Points on a hilly landscape, in no order, each with its height.
A climber steps from a point to whichever of its 4 nearest points has the largest rise for the distance, and stops where none of them is higher. Distance is the straight distance between rows; heights are no part of it.
Nusa h=601: [ -2 -19   1 -21   0  -6  -5  -2 -24  -5  23  12  12  24 -31 -12   5  18
  -4  -8   9   5  11  -4 -23  -6  -6 -12  -6]
pom h=738: [  1  15  -4  -1   6   0  -1   1   4   2  -1  15  -6 -14  21  20  -8  20
   9 -26 -14   6  -3   7  22  18  25  -9   3]
rapa h=688: [ 12  11  -7   3   2   7   4 -14  19  -2 -13  22 -18 -16  19  13   1  21
  12 -29 -14  18   2   5  23   5  22 -20  -7]
zodu h=699: [ 20  -7  -5   3   2   3   6 -12  28  -9 -17  15   1   4 -10  -4  11 -19
  -5  10  -6 -12 -15 -14  -1 -16  -6  -5  -1]
damu h=698: [ -5   1  -8  -2   2 -25 -15  -1   3  -2  -5  17  -8   8  16 -10  -7  41
  11 -24 -25   7   3   0  10   6  30 -20   1]
noru h=683: [ 13 -10  -6   7   0   2   2  -6  16 -19   0  20   3  18 -20 -12   9  -5
   0  12  -5 -11 -16 -10 -18 -17  -7 -17  -3]
mok h=575: [ -7  -2   5  -7   4 -10   7   7 -29   6   5 -19   8  16   4 -17  -6   6
  -5   0   1  -2  17   3  14   1   4   2  -8]
zusi h=380: [  3  13   0   3 -19  16   8 -32  30   0 -19   0  -6   3  13  18  20 -29
   8   6  20 -10 -13 -23  -4 -16 -24   9 -11]
nes h=346: [ -2  -3  -7   9  -2  -5   1   5 -20   1  10 -15  -6  13 -22  -8   3  -3
  -4  14   6  -6   7   4  -8   0 -13  -7   0]
zed h=189: [ -1  -5   1  14  -4  -2   8   8  -4   7  -1 -37  -8 -12  -6   2 -10 -27
  -6  48  22 -14  -7  13 -14  10 -28  26   4]
Garud h=588: [ 14 -24   0   1  -4  -7 -12 -15  -2 -17  23  38  23  21 -20 -23  -5  32
  11 -33   4   6 -12  -3 -31 -15   3 -18   4]
Fup h=740: [  7  30  13  -7   1  31   9   0  10   1  -8  11 -11 -23  23  22  -3 -20
  -5 -12   4  16   2   7  17   9   6   5  -2]
sen h=315: [ -7  -3   4 -16  12  -5   9   7 -37  11   3 -23   3  13  -8 -17  -2   8
  -5  -1   0   0  23  -1  -5   2  -7   4  -7]
Tiku h=479: [ -5  -6   2  -2  -2  -6  -1   8 -19   4  10 -10   7  24 -10 -11  -2   1
   1   4   3   2  12   4   3  -5  -8  -1  -1]
vob h=421: [ -7  20   1  18 -17  30   3 -26  34   5 -25 -11 -12   2  22  31  23 -23
  10  10  17 -10  -7 -18  -4  -2 -25  17   1]
fopo h=233: [ -4 -10 -11   7   9   8  -5 -18  28 -17 -18  -3   1  -2 -25   0  19 -17
   7  18  14 -38 -19 -24 -43  -7 -17  -2   5]
Guf h=674: [  7   9   0  -2  -5  19  14 -13  22   1 -18   5 -13  -6  11  16  16 -27
  -6   8   4   0  -9  -7  11  -9 -14   9 -11]
Lal h=478: [  3  11  -7   8  -8  13   4 -19  27   4 -18 -11 -20 -16   9  24  22 -30
  -4  17  11  -9 -10 -12  -4  -9 -23  12  -8]
Mov h=374: [-11 -16  -3 -27   6 -17  -7   3 -38  11  18   7   4  13 -34  -9  11  12
 -14  -5   5   3  23  -9 -30   4   2  -6 -16]
rir h=714: [ 10   0   0   3  -1   6   7  -1  12 -11  -3  16  -2  -2   2  -1   1  -7
  -5   3  -4  -2 -13   2  14 -10   1  -3   5]
dit h=160: [  5  -6 -13   6   3  11  -3 -17  32   0 -22 -17  -9 -14  -8  14  15 -27
  -1  35  26 -26 -17 -12 -23  -2 -23  17   9]
zaziz h=759: [ 10  25   5  -9   7  22   1  -4   2   1  -5  15  -9 -26  23  22  -7  -9
  -2 -12  -2   9   3   3  20   8  19  -2   2]
dizo h=728: [-18  -6   4 -14  -2 -20 -11  -4 -13   3  10  -8  11   1   0 -12 -16  34
  12 -22 -18   4  13   3   5   1  17 -10   3]
verak h=437: [ -3  -7  -7   4  -3  -2  -3   1 -14   3  18  -3   7  11 -34  -6  12   3
   0  17  18 -12   2   7 -26  -4 -22 -11  -4]
lak h=503: [  4  23   1  11   4   2   7  29 -11   7  -7 -19  -4   5  19  14  -8 -27
 -13  19  -3  11   9  11  15   8  -3  30   0]
latuk h=502: [  0  19   0  15   6   3   2  23 -14   6 -10 -17 -15  -9  17  27  -2 -32
 -14  21  12   2  12  17   6  16 -10  29  -3]
Bem h=692: [  8 -13   3   0  -3  -4  -7  -1   1 -17  16  19  12  13 -13 -20  -5  12
   1  -7  -8   0 -11  -1   0  -7   9 -19  10]
fugas h=680: [ 15 -12  -6   1   7  -9  -7  -3  14 -15   7  27   6   5 -11 -15  -8  22
  13 -18 -11   2 -14  -1   1  -7  17 -18  11]
Zag h=627: [ 15 -20   0  -6  -7  -4 -14  -7  -8 -15  19  29  20  28 -20 -21   4  17
   3 -12   8  -3  -1  -7 -24  -9  -5 -16   0]
bivus h=513: [-10  12   3   1   3  -7  12  14 -26  14   0 -27   3  10  12   2 -11 -11
  -7   4  -7   0   8   8  15   7   2  15   2]
Kivi h=718: [ 20  -4   5  -2   7   0   8 -13  25  -9  -2  21  -2 -14  -3   5  -2   7
   1 -11  -9   3 -17  -3  12 -10   9 -12   8]
bovot h=661: [  0 -13  -4   1  -2 -24 -17  -8   6 -14  10  23   3  14  -8 -17 -14  43
  16 -27 -16   5   1   3   1   3  20 -22   9]
tis h=454: [-11  30  25  18 -14  50   1  -6  36  14 -19 -10  -9   5  37  19  16 -28
   5   4  22   9   5  -3   4 -11 -21  16  -6]
Zit h=685: [ -2  28   8  -3   7   6   4  23  -9   6   2   0   3 -16  28  10 -12 -13
  -3  -1 -14  12   7   7  20  18  15  17   8]
zadu h=453: [ -9 -11  -2 -14   0  -7  -4  -1 -29   3  11  -8   5  24 -24 -18   0  17
  -4   1   1  -3  22  -5  -3  -2  -9  -7 -10]
vom h=693: [ 19 -10  -4  -3   2   7   3 -16  25 -13  -8  30   6   4 -10  -8   8 -13
  -1  -3  -8   1 -25 -13  -1 -12   2 -11   8]
Les h=800: [  1   5  -3   9  -1  -3   7   9 -11   5   3 -17 -10   8   5   6  -5 -16
 -16  19  -2  -1   3   7  17   3 -11  11   1]
Gide h=518: [-25 -16  -5 -44  16 -27 -10   5 -22   9  14  20  25   2 -17 -34   0  38
 -22 -16  -8  12  15 -11 -33  -1  16   6 -15]
voti h=426: [ -7  -2   3   1  -3  -4   6  10 -24   8   4 -18   0  18  -3  -8   1  -5
  -8  13  -3  -6   7   1   5   1  -4   4  -2]
sug h=79: [ -1 -10   0 -13  -2  -5   1   0 -35  12   8 -26  -5   2 -33   1   0   0
  -5  17  10 -10  19   9 -27   6 -23   1 -10]
ruzav h=727: [ -9  13  -3  -1   6  -6  -4  12  -8   1   2   1   0 -11  26   8 -18  16
  -1 -18 -19  12  10   4  19  13  31  -4   7]
fepa h=676: [  6 -11  -9  12   1   0   4  -2   9  -9   3  11   2  12 -22  -5   5 -11
  -7  11  -5  -7 -11  -8  -6 -14 -12 -14  -3]
pado h=784: [-10  28  14   7   6   0   8  24 -15  12  -2 -20   0   6  23  17 -14 -29
  -7  12   0  10  20   6  20  19   3  29  -8]
ruki h=684: [-24 -16   2 -24   0 -20 -18  -1 -18   3   5  -9   8   0   5 -24  -8  42
  13 -23 -13  17  13  -8  -1   4  25  -7  -3]
dibu h=686: [ 15 -11  -2   6  -1  -1   2  -8  17 -13   7  27   9   9 -13  -8  -2   5
   4 -12 -14   2 -13  -3   7  -6  11 -13  11]
Bur h=675: [-13 -11   9 -15  -3 -25 -24  -1  -5  -8   8   2   5   3   1 -12 -13  40
  15 -24 -13  11  12   4   2   3  26 -14   2]
lav h=671: [ 12  -6  -8  10   5   5  -4 -12  19 -16 -16  16   2  14 -24  -5  19 -16
   6   9   1 -15 -21 -22 -29 -13 -15  -8  -3]
pizur h=523: [ 12 -18  -5   4   1 -11 -21 -10   7 -20  13  37  12  11 -14 -22  -3  38
  15 -34 -10   5 -11  -2 -19  -3  21 -20   9]
mufe h=531: [  1  27  11   7  -3  33   5   2  15   6 -19 -13 -19 -12  27  22  22 -37
  -6  16  19  10   7   7   9  -1 -15  29  -7]
Sobo h=514: [  4   7  -3  21   2  11  11  10   7   4  -7  -7 -22 -10  12  27  16 -32
 -13  28  18  -2  -3   9  -1   1 -16  24   0]
faf h=290: [ -1   0  -9  21  -1   5   9   0  17   1 -14 -22 -13 -19   5  13   8 -30
 -10  39  21 -17 -10   5 -12   8 -24  19   5]
rep h=652: [ 12 -13  -4  10  -4  -1  -6  -8   4 -18  13  39  25  31 -22 -23  -3  16
  12 -18   2  -2 -14  -9 -17 -22   9 -19   8]
lokad h=70: [ -5 -18   1   8 -10   9  -4   5  -9   2  18 -25   5  -3 -32  -5   3 -17
  -1  33  25 -17 -10  12 -27  12 -29   3   7]
lan h=542: [  6  -8 -13   8   5 -16 -11 -12  21  -7 -14  30  -6   2   8   1  -8  42
  12 -32 -24  12  -4   3  14   7  36 -19   3]
nezum h=20: [ -4 -13   8   0  -1  -4   6   8 -28  10   7 -38  -6  -6 -27   0   0  -7
  -7  25  17  -6  13  18 -15  17 -24  10  -1]
Zanoz h=493: [ -1  17  11  10 -13  32  10 -10  29   9 -17 -11 -22  -9  27  23  27 -30
  -2  10  20   2  -3  -3  -6  -5 -26  23 -12]
dore h=708: [ 15   4  -7  -6  -5  12  14 -10  18  -1  -7  15  -6  -8   2   6   7 -19
  -6  -3  -4  -2  -6  -7  16  -8  -5  -1   1]
bilu h=702: [-10   1   9 -12   2  -6  -4  10 -16   1  10 -11   8  -1   7 -15 -13  19
   8 -11  -9   4  11   7  11   3  12   0   9]
Ravib h=345: [-10   8  10   2   4 -12   5  17 -37  10  -3 -29  -2  11   3   3  -7 -10
  -8  12   4   1  18   7   9  10  -7  20  -4]
zili h=628: [  0 -13  -5  18   2   0  -6  -2  15  -7  -3   7   0  -2 -26 -10  15 -16
   6  17   5 -19 -18 -11 -30  -8 -13 -13  -4]
zub h=84: [ -2 -14   2  11 -10  11  -1  -2  -1  -4   6 -23   8 -10 -22  -9   3 -19
  -4  49  27 -23  -7   4 -23   7 -47  17  14]
kiduk h=181: [  1   8  -1  18   1  -3  13  21 -13  12  -8 -39  -9 -10   4  19  -9 -22
  -8  38  16  -7   3  25  -8  16 -24  27   8]
geru h=668: [ -3  -6   7 -11  -6  -9  -5   2 -17  -9  15   6   9  20 -17 -24  -3  15
  -2  -4   1   0   6   2   0 -13   2 -15  -1]
fem h=629: [ 13  -9  -1   9 -10  -5  -5  -7  -7 -20  20  26  13  25 -20 -14  11   8
   1  -7   2  -7 -12  -1 -23 -14 -13 -18  -5]
talir h=794: [  4  19  10  -6   4  19   6   7  -4   3  -3   1  -1 -16  26  19   1 -10
   0  -9  -7   9  -1   8  24  10  14  11   7]
Ref h=804: [ -8   3  -9   3   0 -20  -8  -3   3  -3  -1   6   2  -6  10   4 -12  38
   8 -25 -24   9   1   0  13   8  32 -13  10]
radur h=723: [  7  22   5  -5   3  22  13   5   4   1  -8   7  -5 -13  17  19  -4 -27
 -14   5  -3   7  -3  11  20   0  -1  10   2]
fab h=630: [  7  22   3   6   3  16   8  15  -1   8  -5   4  -5 -10  18  16   2 -27
 -18   4  -1   9  10  13  21   6   4  24   4]
Gud h=717: [  2  15   2   1  11  -2   1  13  -8   5   0  -8   9 -12  17  11 -14   6
   1  -9 -15   4   7   9  17  11  21   8   8]
Nefep h=417: [  3  10 -10  11  -2  26   7 -11  22   0 -21 -14 -21 -21  17  29  23 -26
  -7  21  21  -4  -3  -2  -6  -4 -25  23  -7]
Milal h=662: [-27   1  10 -17  10 -14  -2   7 -23  13   6 -28  13 -10  20  -7 -13  26
   7 -29 -11  11  16  -1  17   3  22   2  -3]
gozi h=554: [ -5  25  12   0   6   4  10  23 -17  16  -3 -13   1  -9  29  13 -12 -14
  -7   3 -10   8  10   3  18  18   6  21   8]
Sed h=585: [  9  19  -7  10  -2  18  14   8   8   5 -10  -5 -21 -16  11  27  12 -33
 -18  15   6   1   2  10   7  -6 -14  23 -11]
lopar h=720: [ 22   7   1  -2 -10  20  12 -26  34  -2 -12  21  -1 -16  12  10  -3 -11
  14 -16   3   7 -11  -7  11  -6  -2  -6  -1]
davim h=746: [ 10  20   6   3  -3  20  12 -13  18  -2 -13  18 -10 -29  27  19   2   5
   9 -25   2  18   3   3  21  11   8 -11   3]
kenof h=706: [-13   2   5 -14   1 -21  -3  10 -10  10   4 -12   7  -1  15  -8 -18  31
  12 -20 -18   6   7   1  14   1  23  -8  -1]
Bik h=363: [  0  -9  -9  10   4   9  -1 -11  31  -6 -19  -7 -14  -7  -3  11  20 -21
  -5  26   4 -21  -9  -7 -14 -15 -21   9  -2]
sima h=741: [ 11  10  -7  -1   8   1   4  -3  12  -5  -3  19 -10 -21  12  17 -10  12
   5 -20 -12   9  -5   1  21  13  21 -13  10]
kibuf h=561: [ -7 -19  -4 -34   2 -14 -15   1 -28  -4  21  18  16  21 -21 -12  -1  21
  -7 -21   7   6  11  -8 -21  -9   3 -12  -9]
pizud h=534: [-10 -16  -5 -48   7 -16 -16   0 -22   0  23  18  22  10 -19 -25   4  31
 -16 -21  -5  11  15 -13 -34  -7  18   6  -5]
Riv h=512: [  0  28  11  12   0  22   2  20  -5   8 -14  -8 -21 -17  24  31   8 -40
 -16  24  19  17  17  16  -1  16 -16  33   1]
fub h=638: [  3 -14  -1  11  -6  -4  -6   1  -3 -16  14  15   9  19 -26 -16   9   5
   3   6   4  -8  -5   2 -18 -11 -10 -20  -3]
let h=664: [  8 -14  -8  14   0   0  -2  -6  18  -8  -1   6  -1   9 -23  -3  14 -19
  -2  14  -1 -15 -14  -3  -9 -12 -11 -15  -2]
Zat h=529: [-19 -11   1 -40   9 -12  -9   0 -34  13  14   6  14   4 -21 -27   5  26
 -16 -14 -11   8  26 -10 -27   0   6   7 -14]
nuzus h=613: [-12 -14   8 -30   4  -9 -11   3 -26   5  11  -7  13  13 -13 -25  -3  24
  -2 -16  -4   4  18  -2  -9   6   6   0  -5]
zogo h=81: [  3 -13  -6  10  -2  15  -6  -4  31  -8  -7 -13   2 -11 -17  -6  12 -33
   2  38  24 -36 -21 -10 -29  -2 -24  23  11]
sule h=677: [-33  -9  11 -24  10 -18  -3   6 -17  16   0 -24   5 -21  15 -12 -13  31
   9 -32 -15  20  20  -3   3   6  20   0 -13]
Mesip h=750: [ 12  13  -4  -2   4  11  10   1   5  -4  -1  14  -3 -18  19  16 -12   1
  -5  -9 -10   2  -7   6  22  -1  16  -5   9]
larab h=650: [  4 -10   5  -7  -5 -12 -12   4 -14  -8  17  11   9  28 -21 -19   4   7
  -1  -4   6  -2  -2  -1  -9  -7 -13 -18  -4]
vuf h=679: [ 20 -23   0   5   1  -3  -3  -3  14 -14   2  38   7  20 -17 -13   2   6
   8 -11  -4   0 -21  -5 -15 -13   0 -17   9]
fivaz h=297: [  4   0 -13   4   3  10   1 -26  38 -10 -19  -3 -14   2  -8  11  24 -26
   4  16  11 -20 -14 -17 -12 -13 -18  -1  -3]
roduf h=244: [  7   9  -9   8  -6  15  -2 -28  41   1 -26 -17  -6  -5   3  21  21 -26
  11  20  27 -29  -9 -21 -18  -8 -26  12   2]
fil h=530: [  3 -19   5 -14  -6 -17 -18 -10 -13  -9  25  25  17  19 -17 -23  -7  37
  17 -43   8  16   4   3 -21   0  19 -17   1]
lepe h=288: [ -8 -10   5  -4  -2  -8  -4   7 -31  10   4 -16  -5  15 -29  -9  -1   6
  -2   9   3   1  14   3  -4   5  -5  -3  -4]
Fof h=678: [ -6  -9  10 -11   0 -10  -4   9 -23   7  11 -12  14  12   2 -15 -14  13
   4  -7  -9  -6   7   2  13   1  14  -8   1]
pibu h=95: [  5 -16   1  -1  -3  -6  -1   4 -29   2  17 -27  -1  -2 -34  -6   2  -7
  -2  29  29  -6  12  10 -19  11 -33   0   4]
Gigu h=582: [  6  26  19  -2  -3  32   8  12  10   7 -10  -3 -15 -17  24  26  11 -40
 -11   4  13  20   9   9  18   5  -6  22  -2]
susav h=689: [ 15 -13   0   5   1  -1   0  -5  12 -11   1  26  11  12 -14 -13   0  -6
  -1   0  -9  -9 -13  -8  -1 -13  -2 -13   7]
lut h=545: [  2 -10  -8  20   0   3   6  -2  15   0  -9  -2  -7   3 -12   2  13 -21
  -9  23   3 -19 -14  -5 -12  -7 -13  -4  -1]
Beku h=697: [-10  19   2  -4   6  -3   7  16 -26  10   5 -14  10  -1  19   2 -21  -6
  -2   1  -9   4   9   8  19   9   8  13   2]
bul h=701: [-40  -6  -1 -14   2 -25  -3  16 -14  18   1 -20  10 -15  30  -7 -10  34
  10 -34 -18  24  16   5  11   6  28   4 -21]
Pamo h=715: [-16  15  -1   2   6 -14 -11   8  -9   7  -5   3   1  -4  35  12 -12  28
  10 -24 -18  19   4  -6  21  16  36  -5  -7]
Birav h=643: [-12  17  10  -9   9  -4   5  23 -26  14  12 -15  11  -3  21   7 -14 -13
   2  -4 -11  11  14   2  23  14   8  24   6]
Nirav h=241: [  2  -8 -13  14  -1   6   0  -1  17  -6  -2 -12  -8  -7 -16   0  10 -23
  -8  38  13 -24 -15  -2 -22  -3 -21   4   6]
dapi h=709: [  3  18  12  -2 -13  30  15  -9  22   2 -15  11 -10 -13  20  13   7 -20
   4  -8  12  11   0  -5  17  -4  -6   7  -2]
geku h=748: [-19  16   9  -4   9 -10   3  19 -18  19   3 -14  13 -16  35   5 -23  10
   7 -15 -16   9  13   4  20  10  20  13  -4]
vozo h=673: [  5  31  22   2  -8  45   8  -7  30   3  -9  -1 -13 -13  28  21  10 -26
  -3  -4  17  13  -3   6  15   0  -9  11   2]
Reke h=765: [ -4  -1  -1  -5   2 -21 -10  -5   0  -3  12   3   7  -3  10 -11 -18  33
   9 -18 -14   2   1   9  13   4  26 -13   7]
mav h=711: [ 15  16   2   2  -7  11   9 -24  22   0 -16  24 -13 -17  17  24   4  16
  11 -39  -8  18  -6   1  21  -1  15 -23  -3]
sazo h=249: [ -3  -5  -1  17  -5   1   4   7  -9   3   7 -26  -9  -6 -17   6  -2 -15
  -7  33  15 -12  -4  16  -6   7 -20  13   3]
pire h=733: [  7  31  19   5 -14  32  13 -19  31   2 -14  12  -8 -20  25  20  -9 -11
  13 -17   7  19 -10  -4  13   6  -2  -8   0]
kuza h=280: [ -2 -14  -5  15  -9  -1  -2   3  -2  -3   6  -6   1  -3 -30  -2   7 -13
  -2  30  12 -15 -11   1 -26  -3 -22   1   2]
tusik h=716: [ -4   3   2  -6   7  -7  -3   4  -9   4   2 -10  10 -10  14  -7 -18  15
   0  -8 -15  -1   4   4  23   4  25  -3   4]
Bozu h=682: [  4   0  -6   0  -2  -6   6   8  -5   1   6  -3  -1   9   8  -4 -11  -9
  -6   5 -12  -5   5   6  22   0   7   3   7]
lumet h=710: [  2   7   4  -5   3  -6   2   8 -15   1  11  -5   6   1  14  -3 -17  11
   2  -5 -17  -3   4   0  21   4  17   3  12]
gebim h=509: [  4  26   9   8   5  18   5  26  -9   2 -12 -11  -7  -7  25  29   2 -35
 -19  11   4  18  18  13  14  15   1  28  -4]
kegut h=264: [  6  -8  -6   6   5  12  -6 -22  34  -7 -16  -6  -6  -3 -15  14  24 -22
   8  23  18 -24 -17 -23 -34 -10 -22   4   3]
todi h=713: [ 14   2  -1  -4  -6  14  18 -13  29  -5 -16  13  -3  -6   8   4   8 -16
   2  -1  -1   4 -10 -19   8 -13  -5  -3   2]
Nufif h=634: [ 11  -3 -15   3   9 -17  -9 -11  22  -4  -6  29 -11  -3   2   8  -1  32
  12 -27 -18  12  -7   1  15  -2  27 -16   2]
Getev h=625: [  7  -9  -2  14  -2   0 -12  -1  -1 -12  17  11   3  21 -31 -10  14   1
   3  11  14 -17  -9   0 -27 -10 -15 -19 -11]
gopo h=700: [ 15  -1  -8   6  -3   9  14 -10  14  -7  -9   8 -10  -1  -6   2  13 -20
 -11  17  -6  -8 -13  -5  10 -13  -7  -1   1]
sig h=732: [-19   3  -4   3   1 -17 -12   4  -2   5  -7   6   3   2  32   3 -10  38
  13 -26 -28  15   5   1  18  13  32 -11  -9]
bezun h=658: [  1 -10   4   1   2  -4   1   7  -8  -4   4  -3  13  14   1 -19 -14  11
  -2   2  -4  -3  -3   4  15  -7   5  -8   7]
Beb h=170: [ -1 -11  -3  12  -1  10  -4 -13  30  -9 -11  -8   4  -6 -20  -5  14 -20
   3  36  21 -29 -19 -18 -39  -6 -27  10   8]
Nas h=491: [  2  -5  -3  19  -5   2   0  -1  12  -6   0  -5  -9   2 -29  -2  12 -17
   3  28   8 -24 -17  -5 -22  -4 -20  -7   0]
riz h=672: [ 13 -15  -6   7   5   3  -2  -5  21 -11   2  32   9  17 -21 -15  10   0
   5  -4   0  -8 -29 -16 -26 -17  -3  -9   2]
Voda h=731: [  1 -12   0  -4  -1 -13 -15   3  -2  -7  10   7  12   6   0 -21 -16  31
  16 -19  -9   3   2   1   6   0  24 -18   8]
tolup h=705: [  7 -17   1   3  -3 -15  -7   0  -3 -11  13  19  10  14  -8 -18 -14  24
  10 -18  -5  -1  -3   1   4  -5   7 -19   9]
veg h=470: [ -1  13  -8  15   0   3  10  17 -12  10   2 -21 -10  -4  13  16   1 -31
 -16  29   7  -2   6  12  10  12  -8  27  -1]
ledag h=193: [-12  -3   4   3   7 -10   7   7 -35   9   7 -28  -5  14 -20  -2   1  -3
  -7  22   8  -5  19   4  -9   8 -10   0  -5]
Duk h=253: [  0 -12  -7  20  -4  -3   4  -1   5   5   0 -18  -7   0 -18   1   7 -22
  -9  32  12 -15 -12   1 -14   0 -16   2   7]
Zerib h=681: [-27  -5   4 -15   3 -27  -6   5 -18  15   3 -21   8  -8  18 -15  -3  39
  12 -29 -16  16  14   4   4   5  28   0 -17]
Bug h=722: [  4  19  16   1 -27  35  12 -22  31   1 -16  14  -2  -8  24  18  -7 -15
  14 -15   6  10 -10  -8   8  -3  -8   2  -2]
Maz h=653: [-23 -10   5 -29   4 -12 -12   6 -18   9   6 -18  12  -6   6 -25 -13  35
   6 -25  -6   6  20  -2   4   6  18  -1  -8]
kan h=721: [-35   8   5  -3   5 -18  -3  11 -14  22   6 -12  10 -16  41  -4 -12  29
  12 -23 -18  21   9  -4  22   8  24   2 -12]
mivep h=296: [  2  -7  -7  13  -7  -2   1  -1 -11  -4   5 -12  -9   7 -22   0  -1 -14
  -6  25  10 -11   2   7  -5   5 -15  -8   3]
nisu h=481: [ -5  12   1  10   2  -8   6  18 -24   9  -4 -30  -6  11   9  10  -6 -16
 -11  20  -1  -4   5  12  11   7  -3  18   1]
vuba h=581: [ 16   8  -9  -1   2  -6   7 -16  25  -4 -18  33 -16  -7  14   7  -2  33
  13 -35 -15  22  -2  -2  29   1  24 -19  -3]
Bele h=707: [ 12  -6  -7  -1  -4   8  13 -17  29  -3 -14  13  -1  -4   1   0   8 -20
  -8   3   2  -4  -9 -11  10 -14 -10  -1  -9]
Tuga h=817: [-14  11   8 -15   3 -11   5  16 -28  17   4 -23  16  -1  21  -9 -19   2
   2 -13 -13  12   7   3  17   6  14  14   0]
lib h=378: [  0   2  -8   8  -2  14   6  -7  19   6 -15 -12 -20 -14   5  17  17 -24
 -10  19   6 -13  -4  -6  -1 -14 -23  12  -5]
bodo h=726: [  1 -11   0  -2   2 -20 -14   2   4  -9   5  12   8   7   2 -14 -10  31
  11 -18 -14   7  -1   3   7   5  25 -19   8]
zubu h=271: [  2 -15   2   4  -6  -5  -3  -2 -26   1  17 -10   0   3 -36   0   8  -2
  -8  16  20 -10   5   4 -23   6 -24  -5  -6]
kibel h=719: [-35  11  11  -4  10 -15   3  21 -20  23   4 -22  10 -20  36   2 -17  20
   7 -23 -15  20  13   4  14  14  20  14 -10]
zagov h=729: [ 10  -4  -8  -5   5  -6   3  -5  13  -5   2  19  -2 -11   2  -1 -18  12
   2 -17 -16   6 -11   4  16  -4  21 -15  11]
ket h=694: [ -9 -12   2 -16  -6 -11  -7   1 -12  -5  16   5  16  14 -13 -23 -10  23
   5 -16  -2  -1   7  -1   3  -4  15  -7   6]
tov h=370: [  4 -12  -3  10  -1  -4  -7   5  -9   0   9  -2   0  10 -32  -5   6  -6
  -1  17   4 -15  -8   0 -13  -5 -16 -16   2]
fomem h=567: [  3   3  -7  10  -1   1   6   9   1  -2  -4  -8 -10   0   0   4   7 -23
 -13  17  -4 -10  -6   2  11  -6  -9   7  -4]
vukig h=168: [  3 -18   3   7  -6   0  11   9 -10   8   2 -41   2  -7 -24  -7  -7 -23
  -4  45  34 -15   3  19 -21  11 -36  15   9]
Givus h=524: [  2 -12  -1  -1   2  -6  -9   4 -22  -1  22   8   0  14 -39  -7  10  10
  -4   6  12  -6   2  -2 -24  -5 -16  -9  -7]
nafuz h=667: [ 10  14  -7   1  -1  21   8   6  -1   4 -13  -5  -9  -7  15  15   7 -28
 -17   8   1   5  -1   7  16   2  -5   6  -2]
Muku h=541: [ -3 -14  -2 -29  -1 -10 -21  -5 -25  -5  19  16  17  16 -13 -25  -4  38
  -3 -27   4   2  15  -3 -23  -7   8  -9  -4]
Kesa h=712: [ 15 -14  -8  -3   3 -12   1 -10  19 -13   1  26   0  -9  -2   1  -4  21
   6 -16 -16   6 -12   0  13  -2  27 -17   9]
mede h=444: [  5   0 -11 -11   4 -12  -3  -9  16  -2 -23  38 -14   1  24  -2  -8  41
   8 -39 -28  24   1   3  23  -1  27 -17 -11]
tadu h=592: [  7  -9  -7   3   5 -20 -12  -3  16 -21   0  27   0  10  -1 -14  -8  40
  14 -28 -18  10 -14   4   3   1  26 -20  10]
dum h=429: [  4  -2  -4  16   0  -8   4   7 -11   1   3 -13  -4   3  -9   1   2 -16
  -6  27   0  -6  -4   5   2  -1 -15   2   5]

For each start below, name the point where the climber stops.
tov => Ref
Beb => talir
pizud => Ref
dibu => Ref
sug => Ref

Write out the way that a climber takes from each point below.
Getev => fub > larab > geru > ket > Voda > Reke > Ref
Muku => nuzus > ket > Voda > Reke > Ref
faf => Sobo > Sed > nafuz > radur > talir
fem => larab > geru > ket > Voda > Reke > Ref
zadu => geru > ket > Voda > Reke > Ref
Zerib => bul > kan > geku > Tuga
